A landscape with many peaks, sampled at points; each row gives a point and its height.
From any point a climber takes the steepest step (rise divided by distance) to one of its 4 nearest points. It stops when none of these is higher. Distance is the straight distance between rows; heights are no part of it.
vizin: 14; -12; 13; 26; 26; 2; -8; -21  height 38.3
fupun: -18; 8; -21; 2; -21; 16; 10; 12  height 42.6
Lomev: -7; 14; -8; 0; -25; 14; 21; 11  height 41.6
tel: -13; -8; -9; 2; 17; -16; -21; -8  height 52.7
Lufi: -30; 4; -17; 3; -9; 7; -2; 14  height 34.6
legon: 5; 2; 19; -44; -23; -15; 24; 16  height 28.8
dinif: 5; 11; 18; -14; -23; -18; 42; 16  height 23.4
Zat: -12; 5; -27; 0; -11; 17; -6; 12  height 24.3
gat: -6; 16; 4; 6; -27; 4; 36; 18  height 38.2
Lanef: 16; 15; 0; -26; -22; 9; 19; -5  height 44.4
Roku: 10; 12; -17; -8; -22; 23; 9; 1  height 63.0
Sof: 9; 8; 15; -42; -19; -11; 20; 6  height 44.3
Vuzo: -30; 7; -8; 8; -19; 7; 16; 20  height 37.4
Burip: -19; -3; 4; 7; 20; -19; -9; -11  height 57.3
fega: 1; 11; -14; -6; -23; 21; 14; 6  height 48.9
Buno: 23; -12; 4; 16; 20; -12; -32; -18  height 59.3
sirad: -1; 16; -8; -4; -27; 16; 21; 7  height 43.8
manar: -23; -4; -6; 2; 17; -17; -14; -6  height 47.5
lep: 1; -8; 0; 6; 20; -16; -23; -17  height 60.3
miseg: 24; -20; 13; 32; 26; 23; -16; -1  height 41.3
Dolod: 6; -11; 17; 29; 27; 5; 0; -22  height 41.2
lun: 11; -9; -2; 6; 20; -16; -28; -15  height 65.7
silib: -16; -2; -25; -4; -4; 6; -16; 11  height 15.0
sarag: 8; 9; 21; -29; -22; -16; 32; 16  height 9.1
zus: -3; -4; 9; 13; 25; -15; -8; -23  height 53.2
fuseb: -5; -6; 13; 19; 25; -12; -2; -23  height 52.5
Karuv: 4; -10; -17; -3; 16; -14; -34; -3  height 25.9
taf: -27; -1; 2; 5; 18; -21; -6; -9  height 33.7
Tul: 9; -17; 12; 37; 35; 26; -5; -1  height 27.1
menar: -28; 0; -20; 1; 0; 2; -9; 10  height 37.6
gukop: -22; 1; -26; -1; -7; 6; -9; 10  height 31.7
golu: -2; -7; 3; 7; 24; -14; -14; -20  height 52.2
Nos: 28; -12; 12; 21; 21; -2; -20; -18  height 56.4
tak: 33; -17; 16; 32; 20; 21; -23; -2  height 46.1
novog: 2; -6; 11; 17; 25; -9; -9; -24  height 70.3
kuzek: 3; 2; 21; -47; -22; -12; 19; 16  height 71.6
luk: 19; -11; 11; 24; 23; 2; -14; -19  height 52.0
vuled: -6; -8; -14; -1; 18; -15; -29; -6  height 43.7
pefuv: -4; 9; -24; -3; -21; 22; 5; 6  height 58.7
Gokal: -36; -1; -11; 3; -2; -6; -5; 12  height 55.0
Fizak: 12; 18; 3; -18; -24; 6; 26; 1  height 55.5
numup: -10; -5; -29; -5; -2; 5; -23; 8  height 2.7
puran: 16; -15; 12; 35; 29; 22; -8; -11  height 32.8
robi: 5; 7; 20; -25; -20; -19; 37; 18  height 10.2
koge: 6; 16; 12; -14; -25; -6; 35; 10  height 40.0
kovu: 2; -2; 16; -54; -19; -9; 11; 17  height 32.5
Matob: 7; -7; 9; 17; 26; -11; -14; -21  height 49.8
muv: -12; -8; -21; -4; 10; -8; -28; -1  height 16.1
Mape: 11; 12; 12; -45; -19; -8; 17; 4  height 57.4
vopi: 28; -15; 15; 35; 23; 20; -20; -7  height 45.4
darop: 38; -11; 15; 26; 18; 8; -30; -9  height 51.8
miv: -23; -3; -24; -4; 2; -2; -17; 5  height 29.6
sim: -7; 11; -18; -1; -20; 19; 10; 9  height 48.2
namud: 4; 16; 4; -9; -28; 4; 29; 8  height 45.0
nabo: 11; 12; 13; -30; -21; -9; 28; 6  height 24.9
ren: -10; 13; -4; 4; -25; 13; 23; 15  height 40.2

Two climbers start at each pair of points below. Name the first point that both come to, or write -.
tak and vuled => lun
numup and gukop => menar
robi and gat => Fizak
vopi and tel => lun
Vuzo and ren => pefuv

Where does a climber stop that starts at each point below?
dinif => Fizak
sarag => kuzek
muv => lun

Call two points neighbours if one is among the 4 nearest of the other. Go from one point of each pair to the other, from neighbour to neighbour, staying as high as possible. Name the lowest point that can't be avoided.
Fizak and Roku => sirad
lun and novog => golu
Fizak and kuzek => Lanef
Roku and Gokal => Lufi
Gokal and novog => muv
Burip and lun => tel
